Points on a hilly landscape, in no order, each with its height.
From any point a ball rolls to the lowest of the 2 points nearest to it. It stops when none of these is lower. Distance is the straight distance between rows; heights are no part of it.
z_658 height 376: [ 16  -4   1 -16  -6  -4  38  12   2 -20  -9  10  38 -18  22  15  -4  -1
  20   2  -2  22   6 -32  -7 -37  12 -26 -20 -17  -4  24 -18  -9  24]
z_989 height 401: [ 19  -1   8 -17   3  -5   2   4  -4 -23  -7   1  15 -35   6   0 -13 -12
 -10   4   1   4   4 -32  -9 -18  13 -41 -26 -14 -10  27 -11 -20  21]
z_729 height 453: [-37  -5  52 -14   4  -4 -30  25   6   8 -22   4  -4 -17   1 -19 -27   3
 -22  10   8  14   3   4 -10  34   7 -17   3   2 -10   8 -30  -2 -14]
z_930 height 151: [ -2 -12 -28  -5 -30   5  26 -20 -19 -14   3   6  19   5  24  40  27   4
  23  19  11  12  -3 -28   6 -48 -13   0  -3 -13  44  -1  -3 -10 -10]
z_876 height 223: [-16   5 -31  -4 -26  -3   4 -11   1   7  28   7  31  12   2  11  30  12
   4 -27 -23  -5 -12  -3 -15 -17   8  19  29   9 -18 -15  43 -13  -2]
z_86 height 636: [ 10  -4 -30  29  16  -2 -56 -26   1  -9 -12   4  -3  -1   5 -10  -4  -1
  10  17  17  10   4 -33 -39  -1  11   6 -16  31  22  35 -26 -11  -5]
z_476 height 551: [  1   8 -15  31  -4  -6   6 -42  -1 -12  10  11  -4  24   5   3  -1  -5
 -17 -29  -7 -15  17 -18 -21 -11  -1  11  25 -24   7 -17  25   9  10]
z_27 height 250: [ 32  -5 -40 -13   8 -28   8   2  13 -14  16  -2 -23  -7   2 -12  33  15
  14  -4 -32 -14 -14  -7  -8 -19  19  17  -8  10  -1  10  25  14   3]
z_404 height 295: [  9  10  -9   2  11 -28 -44  -7 -12   2 -12  -3 -34 -12  -1  -5 -12   3
  -9  40  12   3  11 -24 -19 -42  13  -4 -15  34  25  34 -18  23  -6]
z_99 height 251: [ 11   3 -17   8  32   1 -22  12   8 -10 -34 -30   4 -35   8  14  14  10
  14 -20  19  -2  15  22  13 -14  31  40 -12  -7  30  37 -28  30  -3]
z_184 height 210: [ 10   3  27 -11  32 -30  20  10 -26  38 -24  -4  -5  -9  -6 -14   8   7
 -34   5  13  -7 -14 -26  30  25  13 -39 -12  13 -31 -21  10   3   8]
z_188 height 377: [ -1  -8  12  -3 -25  25  48  -4 -16  27  -4 -14   8  33  10  21  -4  -8
 -18 -38 -34  -3 -13  14  10  14  -6  14  33 -19 -21 -52  19 -16  13]
z_561 height 484: [ -5   8  -2   7 -10 -23 -25 -17 -28  -7 -17  31  -8   9  -1 -14  13  -7
 -11 -10   2  10  -8 -18  -8  35  -9 -18  18 -26 -25 -34   3 -35 -13]
z_971 height 231: [ 22   3  10 -15  -4 -31  24  24 -19   7  -4 -15 -23  -6  19 -11  24  18
  -6 -17  -8   8 -24   1  23   3  29 -24   1  15 -31 -33  34   8  -8]
z_537 height 367: [-14   4  25  16  30 -21 -55   3   8  -1 -28  -6  15  -7  20 -10  -6 -17
  -4  10  29  33  19  -7  11  -3  26  12  16  20  41  20 -20   8 -28]
z_644 height 259: [ -4  16 -21   6 -10 -22   7 -22 -26 -42  12  -3 -28  -3  21 -12  10  20
  -9  -1   7 -14  10 -28 -26 -42 -17 -11  25  -1  18 -17   9  21 -12]
z_970 height 393: [-16 -18  25 -23   8  16  26  34  22 -15   2 -22 -12  -6 -15   1 -21   1
  14 -24 -26  -4 -15  38  -9   8  -4  17 -17  -4 -22  26 -18   8  17]
z_202 height 332: [-14 -18  14  -9   4  -4 -23  25   2  -4  -2 -18 -10 -26   0  -5 -11  -8
  -1  14   2  -3  13  13   2   1  26  15 -30   1   0  34 -31 -11   8]
z_497 height 515: [  1  -6 -34  22   2  27  -8 -11  17 -13   7   2  23  -4   1  16 -10  -1
  14 -23  -7   3  12  19 -27 -12   9  21  -4 -14 -17  30  -3 -35  17]
z_161 height 503: [ -6   8  52   2  24  11   1  -6  -2  39 -10   3 -10  34 -12 -35  -1   3
  -4  27   5 -13  10   8  -9  44 -39   3  -5   8 -25  -8  -5  32   5]
z_200 height 150: [ 22 -13 -61  16   7  19   0 -24   4  -7  26  21  10   5  -7  16   3  10
  25 -17   3   3  -2 -20 -29 -27  -9  27  17  11  24  29  -4   5  15]
z_624 height 323: [  4   6 -22  -9  12 -32 -15  -8 -19  13  -7   0 -36 -30  -9   5  -2  -2
 -20  43  22  20   5 -23 -11 -38  -3 -23 -38  19   0  21  -3   6 -10]
z_8 height 336: [-14  20 -10  15  14 -15 -40  -5  17   5  21  -2 -13  15 -16 -37  11  -5
  -7 -19 -13 -19   0  10   8  44  -4  15  23  27  -6 -29  16  14 -22]
z_242 height 415: [-26  -5  -5  11   0 -11 -31  17  34  -1   9 -23  -6   5  -6 -27 -28  -6
  -1  -2 -12 -13   1  47   2  21  22  23 -11   0  33  25  -1  20 -13]
z_101 height 202: [ 18 -10  13 -25 -24 -18  49  26 -29  26 -10 -17   2 -12  38   9   7  10
 -14 -18 -14  24 -26 -20  38  -7  14 -22 -16  16 -18 -31  21   8 -15]
z_904 height 365: [-15 -21   2  -7   5   8  -3  21  25 -15  13 -28 -21 -22  -7  -2 -12 -10
   8 -16 -26 -12  -5  53 -16  -1  22  32 -26 -15  -3  33 -17  -6  11]
z_393 height 424: [-10 -10  32  -5   1 -17  -5  24  -6  17  -7   8 -11   5 -11 -29 -18  -4
  -6  -7   5   8  -4  -5  -5  46  11 -26  -6   0 -28 -16  -5  -9 -19]
z_870 height 267: [ 16   1  -2  16   8 -14 -45  -7   2  12   4  20  -5   5  -1  -1 -12 -17
  -7  28   1 -14  31   7  -7   1   9  20  -8  20  12  22   0 -18  -9]
z_850 height 265: [ 23   1  46 -15   3  -4  15  -4 -32  40 -10 -23  -1  12 -11 -13   6   0
 -19  19   7  16 -24 -12  29  31 -10 -32 -10   2 -41 -28   6 -10   3]
z_880 height 650: [ 11  16 -18  11   8 -10 -50 -25 -10  -5 -15  27 -15  -7  -4 -12   3   0
  -7  18   7  10  -3 -49 -40   5   1 -20  -5  22   5   9 -10 -10 -12]
z_453 height 317: [ -9   2  -6   7 -16  39   6 -17  18  30  36  16  38  12 -23   5  27  -1
  -4   0 -17  -1  -4   4  11  28  -9   8  25  -1  12 -34  25 -20  -1]
z_260 height 230: [  1  18   8   5   4 -39   9  -5 -11 -28  -2   9 -24   0  17 -15  10  -1
 -17 -11  12  -4  14 -26  -8 -22  -5 -30  -1  -7   2 -19  20  27 -15]
z_777 height 438: [-11  -2  29 -10  -3  50  17   6   6 -15 -17 -15   7  -2  -9  26 -29  -2
 -13 -35  13  -4 -12  35   7  -1 -17  -7   8 -35  10 -12 -12  -4  23]
z_454 height 362: [ -4  14 -10   7   5 -27 -42 -10   9 -12   9   3 -17  10  -6 -12  17 -15
  -4 -15   4  -9   8  -4 -17  12  -2  10  14  11  -2  -6  15  10 -15]
z_360 height 493: [ 29 -12 -12  16   7  19 -16  -8   2 -18 -17   5  12  -5  11   7 -23  -7
   8   4   6 -11  12  -1 -18  -8  10   7 -14 -21  -3  36 -18 -32  22]
z_718 height 368: [ -4   9   6   5   3  17   8  26  28  18  -7 -44 -14  24  -5 -39 -57  22
  -8 -18 -40 -15 -23  58 -14  38 -22  13  10   3 -18  19  -4  22  -8]
z_97 height 190: [ 21  -3 -24  -6 -31 -13   0  -5 -12   9  16  -1  18  -4   8  -6  24   9
   9  -6 -13   7 -15  -3   1  -5  18   7  -1   3 -24 -26  27 -16   4]
z_214 height 411: [ -6   1  27 -10 -16  -1  47 -24  -1   3  21  14   1  12  -7  28  34 -20
   4  23 -19   1  19 -14  50 -15 -18  10 -10 -13  25 -47  11   9   6]
z_903 height 510: [-55   0   6  29  -7  29  -5  -9   1   5  13 -13  -2  19 -31  14 -21   9
 -25 -36  -1 -11  -1  46  -3   6 -20  25  39 -30  -8 -14   5  -8   5]
z_262 height 404: [-11  -2  30  -3  -9  34  48  11  15  -2  -2   6  31  10 -12  24 -22  -3
  -1 -12   9  13  -2  28  39  -9  -9   0   1 -37  13  -7  -6  11  20]
z_489 height 220: [  4 -12 -41 -35  -8   3  24  -3  11 -23  -1  16  -2 -28  -4  24  37   3
  42  36   8  27   2 -34  27 -49 -11   6 -10  24  24   8 -24   6  -7]
z_17 height 388: [ -9  13  31  15 -35   1  28 -27 -21  12  22  -2   9  22  21  30  31 -25
  -4   7 -26   7  13 -24  30  -1 -15  16  -5 -26  13 -38  15  -6  10]
z_328 height 507: [ -3   0   9  11   1  -9 -25 -30 -15  -6 -19  22   1   1  -9 -18  12 -16
 -16   1  10   2  -4 -31  -6  30  -8 -33   1 -31  24 -26   5 -15  -6]
z_274 height 467: [-22  -5  20   2  -3  13  15  -3  -9 -25  -1  -3  -4   8   7  11 -18 -14
 -14 -26  15  -9   2  13  -7  -7  -7  -5  12 -34  10 -19   2  -3  11]
z_316 height 141: [ 14 -14  21 -25 -25  25  27  21   1 -19   1   4  -2 -19  11  40  -3  -2
  11  -2  13   3   4  22  20 -22  -3  10  -4 -19  -8   9  -5 -16   6]
z_999 height 492: [ -2  -4  19  -4  -4  -1  19 -13 -18  -4   0  13  11   4  -6  -5   6 -20
  -8  -7  15   1   0 -10   7  14  -7 -33   2 -36   7 -29   9  -9   4]
z_69 height 299: [ -5  -2  -4  -5 -40  10  35 -11 -18 -20   6   9   8   5  40  20   6   6
  -4 -18 -15   9   0 -10 -23 -23   0 -15  22 -10   7 -24   9 -21   1]
z_951 height 553: [-35   5  35  11  18  19 -18  10   8  31   0  -2  12   8 -27 -25 -13 -16
   3  52  40   8  17   6   2  47  -8 -27   6  14   4  25 -32  17 -16]
z_271 height 470: [ 26 -27  -8  -1  -9  -3  -9  -2  -4   9 -13   0  12  -4  -2  -1 -39 -17
  -5  -8  -5 -19   7  -3  -8  19   3   1 -13 -13 -14  12  -9 -36  13]
z_593 height 325: [  5 -11  -9 -14 -46   4  47  -7 -24   7 -20  16  24   9  43  33   0 -18
  -6  -3 -36  -2  -4 -21 -11 -16   9 -11  -2 -13  23 -12  -2 -24  -4]
z_240 height 222: [ 41  11 -44   1   4 -17  -6 -15  -7   7  27   2 -28   9   4 -10  31   8
  -1 -14 -17  -9  -8 -23 -10 -14   0   3  17  29   2  -4  27  17 -11]
z_635 height 276: [ 14  -4 -16 -19   3 -36  -1  13  15 -14   7  -3 -33 -22  -8 -22  13  -2
   8  19 -10 -13   4   2   4 -31  17   8 -20   2  18  24  11  23   2]
z_236 height 532: [ 13  13 -18  29   1   3 -16 -48  -1  -7   8  22  -2  10 -12 -13  16 -22
  -6 -10  16   3  11 -41  -7  11 -15  -6  22 -12  15 -25  11  -6   3]
z_984 height 454: [-53  16   2  46   1   5 -28  13  19  -5  11  -6   5  35  -7 -13 -38  26
  -4   3 -30 -10  -2  49  -9  53 -29  13  27  -4 -11  -7  -7   0 -22]
z_123 height 155: [ -3 -17  -8 -19 -42  13  11 -12 -20 -27   4  -3  25 -19  11  16  12  -6
  24  18  19   5  -9 -12   3 -28  -3 -12 -18 -16  25  -6   3 -19  16]
z_666 height 236: [ 15  -4 -31  13  10   7 -22 -15  -3 -24 -17 -19  -4 -29   0   9   8  17
  17  -6  43 -13  12   3   9 -43  10  31   4 -15  37  22 -19  24   7]
z_107 height 434: [  9 -12  24 -25   6  -5  49   3   8  24   8  19  11  22 -18  -1  19  -1
  17  19 -10   2   6 -10  41   5  -7   6 -16   0   5 -32   8  24  11]
z_742 height 460: [-14   8   7  19  -8 -37 -44  20  -7  -1 -29   8 -10  12  13 -11 -21  -3
 -16 -16 -13   3  -3  -3   0  32   1   3  27 -22 -25 -13  -8 -30 -19]
z_465 height 264: [ 29  11  -1  19  -6 -26 -29 -13 -15 -17   2   5 -21   2  15  -8 -20  10
 -13   8  14  -5   7 -17 -22 -27  15  -1  -1   0   4  20  -1  16   6]
z_483 height 226: [  0  12   3  37  -5  18 -21 -16   5  -1  20  13   4   4 -13  15   4 -17
   2   0  30   2  13  15   9   6  -1  23  25 -23   7  -3   8  -5  -4]
z_385 height 275: [ 12  -2  -8  -4 -11  28   1 -17   8   4  19  19  21  -4 -19  19  18 -13
  11   6  15  -5   8   2   6  -2   2   3  -4  -2  17 -18  18 -20   9]
z_832 height 477: [ 11 -20  23 -17  17 -11  38  37  12  28  -4 -15  10  20 -11 -19 -28   6
  15  -2  -8  -6 -16  10  14  27 -16   6  -6  13 -50  33  -7  14  10]
z_969 height 262: [ 14  17  -6 -10   0 -41  22   0 -24 -17   6  14   0  -7  21   2  11  11
  -1   6   1  20   0 -34 -12 -36   1 -47 -27  10 -12  -6  15  13  -6]
z_898 height 352: [-21   5  -8   0 -14  45  17 -11  11  22  18   5  43  23 -15  -8  15  32
  10 -13 -16   2 -21  25 -13  36 -17   2  10   5   0 -40  16 -12  13]
z_670 height 320: [ -8  -6 -22  11  -7  33  23 -12  18   8  15  25  35  15  -8  43   1   9
   1 -13 -26  -3   1  33  16 -15  -4  21  18 -17  14 -22  21 -26  23]
z_167 height 200: [-11   4 -48  20  25  20 -13 -16  22 -23  16   6   6  13 -15  11   7   6
   9 -34   7 -22   4   9 -17 -26 -11  30  16   3  18  16  14   3   5]
z_386 height 423: [-20   4  33  -8   3  18  18  18  19   1   0   0 -10  10 -10 -10 -18  14
  12 -27  -1   4 -15  44 -17  17 -16   1  -9  -6 -10  -4  -3  26   6]
z_856 height 199: [  7 -12 -16  -1 -19   6  -3 -14  -9 -32   7 -14  11 -12   3  19   1   2
  12  -9  35  -8   4   2   8 -35   6  13  -5 -24  16   8   0  -1  19]
z_616 height 351: [ 13 -17   9 -22 -25   6  51   8 -11 -15 -15  23  37   0  48  27  -4 -14
   2   7 -19  15   2 -34  11 -33   2 -34  -4 -27  26  16  -6 -17   2]
z_655 height 373: [ 10 -12  20 -15 -36   4  44  19   5  16   3  -2  21  19   5  18 -26 -16
   3 -15 -16  11  -2  10  39 -21  -1  -5   0 -20  -6 -16   2   3  13]
z_703 height 224: [ 32 -11 -32   4  -6 -10  -2 -22 -16   0  17  17 -30  -2 -10   4  12   8
   6  22  23  -2  14 -34  -9 -32 -15  12   5   1  17   2   7   0   0]
z_849 height 478: [ -7  12  30   0  10  14  -4   2 -10  20  -7   3  -9  25  -6 -21   8  23
   0 -13  -2 -14  -6  26  -8  54 -22  16   9  12 -32 -31  11   8  -5]
z_539 height 313: [ -3  19 -20  18   9  -1 -64 -18   3 -29  -7 -11 -21  -4   8  -6   0  -4
   0 -17  25  10   8 -19  -7 -14  -1  12  36  21  40  10 -15  32 -19]
z_617 height 437: [ 21 -17  10 -11   7 -12 -13  -3  -9  13 -23 -11   8 -24  -6 -17 -18 -25
 -18  18  -7   0  -3 -23  -2  22   9 -41 -37  -6 -20  22  -4 -40  11]
z_759 height 389: [-33  12  27   3  20  -5 -44   8   1 -24 -31   3  -4 -29  19   2  -7  -4
 -12  -8  21   6  13   5  -4   0  31  10   7  12  37   9 -25  10 -19]
z_764 height 456: [ 11 -18  22 -20  20  -4  36  19  25  26   5  18  13  18 -26 -10  -7   5
  23  19   1  -5   4  20  34  17 -15   6 -16  -1 -22   8   4  16  14]
z_680 height 266: [ 12   6  25   0  -1 -32   1  16 -13  -5 -10 -26 -39  14  16 -19  -1   2
 -18 -37 -21   1 -26  16  14  27  11  -8  26  -7 -34 -20  31  12  -9]
z_89 height 297: [ 27  -8  17 -15  -6 -21  11  27   0   6  -2 -36 -17   3   3 -21 -30   2
  -8 -29 -20 -14 -24  20   8  23  13   3   3  -2 -35  -3  16  15   3]
z_962 height 341: [-17  13 -10  16   9 -12 -79  10  14 -14 -24  -5 -12  -3  10 -12  -1 -20
   7   0  19  39  11 -17   4  -3   6   9  29  35  41  12 -26  18 -46]
z_531 height 436: [-14   0   0  10 -12  -5 -10   9  -9  -5 -18  -1  -9   9  -2 -12 -22  -6
 -15 -50 -23  -7 -16  17 -17  45   4   7  36 -12 -45 -21   0 -24 -18]
z_929 height 364: [  1   6  22  -4 -41  -9  29 -10 -33  37   0 -12  14  16  51  30  40  -8
  -9  16 -28   0  -8 -23  51   5   0   5  -9   3   8 -38  13 -12  -4]
z_179 height 225: [ -1  -8  13 -27  11  -5  23  22  -2 -12 -10   1   1 -48 -11  21  17   6
   7  43  26   6  21 -11  25 -30  13 -20 -18 -11 -11  42 -14  -9   9]
z_974 height 286: [  0  -6 -30 -12  34  -4  -5  -1  -7 -24  -6  -7 -23 -45  -2   7  33   2
  10  22  24  15   3 -43  -9 -36   5 -14 -32  24  14  33 -43  14   6]
z_87 height 260: [ 19   0 -12 -14   4   1  28   4 -13 -15  -6  13   6 -36   4  27  20  11
  10  50  29  31   5 -31   7 -50   5 -44 -13   6   8  38 -18  -3   0]
z_371 height 291: [  8  18 -11  -6   6 -24  35  -8 -32  -8   0  16   3 -19   9  19  15  22
   0  41  12  37  -8 -43 -15 -50 -19 -53 -40  25   0  23  -5   7  -5]
z_731 height 691: [ 30   8 -30 -40  14 -17  16 -21  -4  14  -2  14   6   1  -8  12  45 -10
  14  53  -9  12  -9 -36  15 -28   1 -27 -28  21  -1  -3   3 -18   1]
z_921 height 441: [-24  20  37   0  15  16 -29  19  29  -2  -9  18   9 -14 -15 -20 -11  -7
  -9   9  17  -2   4  15  -5  31  13 -18   9   0   6  -5 -21  16  -2]
z_924 height 578: [-14  -4   7   4  32  13 -23   3   3  26   0  -8   6  -5 -29 -10   0 -39
   5  46  44   4   6  -7  18  32   5 -26  -6  19  29  29 -31 -11 -16]
z_958 height 272: [-13   3 -22   6 -12  26  19 -18   2 -34   6  13  17  -2  30  39  14   9
  -3 -29  -7   1   3   7 -27 -42  -3  12  19 -15   6  -3   9 -21   6]
z_827 height 263: [-30  -2 -21   2   1   7  -2  -3  21   3  27  -3   3  15 -15  -7   9   5
   6 -38 -14 -16 -17  31 -21   8   0  15  14   5 -12 -14  28  -8  -2]
z_276 height 164: [ 21  -7  14 -15   8 -33  39   9 -22  32  -5   6  14 -13   6  -4  13  -3
 -17   0   2  23  -4 -36  28   1  13 -42 -20   0 -15 -18  22  -3   1]
z_152 height 600: [-18   2 -11  -5  26  11 -29   5  28  12   6  -5  11 -13 -19 -16  -7 -33
  10  45  10 -12  16  -3  -7  36  12 -10 -26  41  19  19 -47 -18 -13]
z_835 height 321: [ 23  -6 -14  -9 -21 -20  24   2  -4 -32  -7  -6  10   9  28  -5  -5   8
   9 -22 -36   1  -8  -6 -19 -35  16   0 -13  -6 -16  15   3   3  18]
z_744 height 306: [  7   5  18  -3  13   7 -23  -3   4  19  -2  15   2   2 -22 -10 -11  -8
  -7  23  -1 -30  11  17  -5  35   0  11 -18  13   0 -11  -3 -16   0]
z_582 height 679: [ 23  26 -11 -36   6   1  -7 -15   0   1   3  10   8  -8 -17   1  42 -25
   4  31   5   2 -11 -26  -2  -3   7 -39 -20  18 -11 -24  13 -12  -3]
z_121 height 311: [ 12   1  27  -3  -5   3  11 -13 -27  20   1  -8   5  17   3   0  36   3
  -3   0   5   0 -14  -4  27  33   7   4   5  11 -39 -50  23 -13   9]
z_323 height 390: [-16   4  -8   4   0 -25 -35  18  20 -18  16  -8 -14   4  -3 -26  -5 -22
  10 -16  10  -2  -8  22 -13   8  16   3  -1   3  10  19   2  18  -8]
z_632 height 174: [ -3  -2   3  23   4  25 -20   8  12   8   0  -6  -3  -7 -16  10 -15  -3
   6   3  36 -15  14  39  19   6  10  27  -3  -9  13  16 -12 -10  -1]
z_583 height 303: [  2 -11  14 -20   4 -25 -10  25  10   6   4  -2 -20 -23  -9 -16 -12  -4
  -7  22  10  -9  12   5  10  -6  20 -14 -21   8  -1  19   1   7   5]
z_349 height 342: [ 10   7  28 -17 -14  -1  24  -3 -19  30  -7  -7  19  28  29  22  42  10
  10   4 -15   2 -34  -5  48   7  10   9 -12  25 -10 -41  18  -4   4]
z_329 height 189: [ 25  -1 -43   7  -4   2   0 -27  -8  -3  29  14 -19   5  -3   4  11  31
  20   1 -11  -3 -11 -28 -33 -34  -7  19  28  14   7  13  17   9   4]
z_765 height 405: [-13   4  16   4 -19  17  19   5  -8   7  -5 -12 -10  38  -3   9 -13   0
 -17 -51 -37   6 -18  18  -1  31 -15  16  53 -18 -46 -53  12  -9  -4]
z_28 height 392: [ -9  10   2  25  14 -34 -22  20  -2  19   7  14 -16   8 -11 -26 -11 -20
  -2   6  17   9  13 -10   0  35  17 -21  -7  14 -20   9  -4   0 -25]
z_471 height 565: [ 20   4 -20   3  -7 -11  35 -27 -15  -4   7   7   4  28  17   8  14  11
  -4 -21 -26 -20  10  -9  -1 -22  -2  22  18 -15   9 -32  35   9  15]
z_425 height 241: [-23  12 -28  11  18  30   0 -31   0 -18  17  11  23   3  -2  40  15  11
 -11 -39   0 -11   6   1 -23 -36 -14  21  40 -14   9   9  27 -11   2]
z_340 height 442: [-13 -19 -20  22  10 -10  -3  14  18  -8   5 -21 -16  21 -16 -13 -34 -10
   2 -25  -5 -21   0  60   8   5   9  24   7 -19  19  22  13  12   6]
z_490 height 529: [-16  -4  40   3  14  21  -4  15  -1  37 -13  -9  16  12 -13 -37 -27   7
   1  53  15  -3   9   3 -14  43 -30 -15 -12  16 -20  24 -20  20  -4]
z_863 height 285: [ -5  16 -17   8  -2   2 -23 -10  -3 -43  12  -4 -42 -22  16   0  10   5
  -7 -13  19  -8   8 -11 -15 -31  -4   7  27  -1  43   3   8  38 -20]
z_25 height 618: [-21  -2 -12  14  19   9 -65   0  19 -10  -4  -4  11 -19   7  -8   3 -28
  10  22  -3   5  18  -9 -19  15  19  15 -19  41  25  20 -40 -14 -17]
z_693 height 292: [ 24   9  -5   6   4 -26   8 -10 -12 -28  -3   4 -22  12  17   0 -13  29
   7  -2 -16 -10  -7 -18 -42 -28   1 -11  -4  -6  -1  22   5  15  17]
z_406 height 219: [  6 -11   0  -9  43  -7  -1  19  -1 -13 -29 -21  -8 -48  17  24  20  10
   9   6  12   2  20  -2  14 -32  33  19 -11 -11   8  67 -32  14   1]
z_16 height 350: [ -8  -8 -14  -7 -20  22  35  -3   1  12  -5   6  27  28   9  27  -9  -9
 -11 -39 -34   1  -7  24  -8  -9  -1  15  21 -16  -3 -27  21 -30  18]
z_509 height 254: [ 14 -14 -42 -19  11  12   2   1   5 -41   5  -8 -26 -32  -1   8  36   6
  33   3  19  10  -5 -27   0 -44  -5  15  -3  19  32  28 -26  22   2]
z_552 height 183: [ 20 -13  16 -12   6  11  20  22 -17 -24 -19 -13 -10 -43  18  37   4  16
   6   3  30   0  13   9  25 -34  16   5  -6 -21  -1  39 -18  -1  -2]
z_136 height 421: [-42  20 -12  45   1  11  -4  -5  19  12  21  -9   0  47 -22 -20  -1  31
  -5 -23 -25   0 -14  47  -8  45 -31  16  36 -16 -29 -27  15   8  -5]
z_570 height 143: [ 10 -11   8 -19 -37  13  13  23   3   8  22 -10  22  -6  -6   1   1   5
  18  -1 -13   7 -15  16   3  -3   4  10 -18   9 -37 -13  10 -26   8]
z_156 height 74: [ 25 -14  31 -27 -20  37  10  12   8  -8  11  -7   9 -21 -10  13 -17  -8
   8  -4   2  -4 -10   8   6   7  -2  -9 -16 -11 -32   5  -5 -29  20]
z_864 height 261: [ 40   0 -12  15 -13   1  16 -18 -17  26  22  23 -10   7 -11  11  21 -16
   3  25  14  25  18 -39  15 -19   1  -9  -3 -13  14 -24  12 -10   2]
z_383 height 329: [  1   8  21  -2  -6  -7  -1  21   6  17 -19 -30 -12  10   7 -50 -39  14
 -17 -24 -19 -17 -19  31   4  49   5  12  20   3 -23 -15   1  27  -2]
z_859 height 665: [ 26  11 -26 -13  16   3 -37 -20   9  -2   1  14 -11  -9 -14  -4  16 -31
   4  27  22  -9   4 -29  -9  -3   4 -21 -13  23   9  -1  -7 -20  -4]
z_900 height 188: [ -5 -13 -38 -22 -32 -16  20 -14   1   2  -4  27  10  -8  19  29  28  -1
  30  35 -17   8  -2 -30  32 -39 -13  16  -5   7  46 -12 -11   3 -20]
z_990 height 227: [ 23  -6 -13  -1  14   5 -29   1   8   0 -10  16 -15 -14 -13  18   4 -15
   5  35  25 -13  23   9  18 -23  16  33  -6  -2  19  22  -6  -2   2]
z_186 height 344: [ 20  -5   4  -8 -15 -26  32  12  -7 -10   1  -2  -4  16  20   4 -16  -2
  -1 -23  -3  -4   6   1   9 -24   7 -14  -6 -23 -18  -3  22   9  12]
z_758 height 380: [  5 -14   4   5  11  21  15  22  26  17  -6 -20   2  10 -11 -11 -54  21
  -5   1 -26 -22  -1  54  -4  35 -25  22 -24   4 -20  15 -15  15  16]
z_342 height 450: [ -4   5  46 -16  -8  32  18   7   5  10  -2   4   8  21 -10  -9  -8  23
   5  -1  -6  10 -11  35 -17  19 -43  -1   6   5 -36 -10   5  25  15]
z_228 height 314: [-18   4  -8   4  40 -27   8   7 -19  -9 -20 -16 -18 -49   9  18  11  31
 -12  38  29  17   9 -48  -8 -51   4 -25 -20  23  12  61 -30  17  -5]
z_148 height 356: [-10   5  -5  -4  19 -41 -15   0 -14  31  -8   9 -13 -15 -18 -12   4 -20
 -25  22  13  19   0 -26   1   7  12 -43 -27  17  -5   5  -1  -1 -17]
z_710 height 483: [-37   1  27  24 -13  30 -23   4   7  11   2 -14  -7  18 -18  -6 -44  17
 -15 -11  -9 -11  -1  43 -11  38 -42  20  20 -11 -13 -10  -4  -3  -1]
z_779 height 412: [-40  17  17  10  14  -5 -48  11  20 -10 -24   9   3   1   5 -22 -18  -4
 -11 -23  -4   2  11  24 -12  16  14  13  16 -10  32 -10 -25  14 -13]
z_563 height 387: [-29   9 -13  27   0  37  22   2  19  17  12 -12  26  28 -13 -14 -11  40
   0 -26 -30  -7 -25  42 -10  33 -27  11  12   6 -29 -34  19   2  10]
z_287 height 302: [-28  14 -30  24  15   7 -18  -9  38   5  41 -11   5   9 -29 -17   8   6
  -3 -23 -22 -22  -3  21  -5  41 -17   9  19  17 -11 -17  35   0 -15]
z_151 height 343: [ -7   6  13  10  20  15 -16  10  31  24   2  -5   4  16 -15 -18 -21  12
  -1  19 -11 -32   3  35   0  40 -17  26 -13  27   3  -6  -7  11   1]
z_407 height 552: [-20 -19  30   4   0  23  11  31   7  18  -4 -14   1  -6  -8 -37 -49   9
   4  10   9   2   5  22 -19  46 -12  -2 -12  13 -19  31 -38  15  -4]

Where does a ball stop that starts at each point below?
z_107 | z_276
z_921 | z_260
z_274 | z_465
z_710 | z_632
z_323 | z_156
z_903 | z_632
z_729 | z_465
z_718 | z_276
z_386 | z_200
z_658 | z_200

Call two points neighbours if one is among the 2 nearest of the other. Go from one point of each pair to the other, from neighbour to neighbour, staying as low as possible. Name the highest point that can't be avoided.
z_276 and z_200 | z_758
z_260 and z_156 | z_371
z_632 and z_200 | z_385
z_930 and z_156 | z_99

Write out the way that a ball takes from each point below.
z_242 | z_323 > z_454 > z_8 > z_287 > z_827 > z_876 > z_97 > z_570 > z_156
z_764 | z_107 > z_214 > z_17 > z_929 > z_349 > z_121 > z_850 > z_184 > z_276
z_271 | z_617 > z_989 > z_658 > z_616 > z_593 > z_69 > z_958 > z_425 > z_167 > z_200
z_999 | z_274 > z_777 > z_262 > z_655 > z_186 > z_835 > z_693 > z_465
z_161 | z_849 > z_342 > z_386 > z_970 > z_904 > z_202 > z_583 > z_635 > z_27 > z_240 > z_329 > z_200
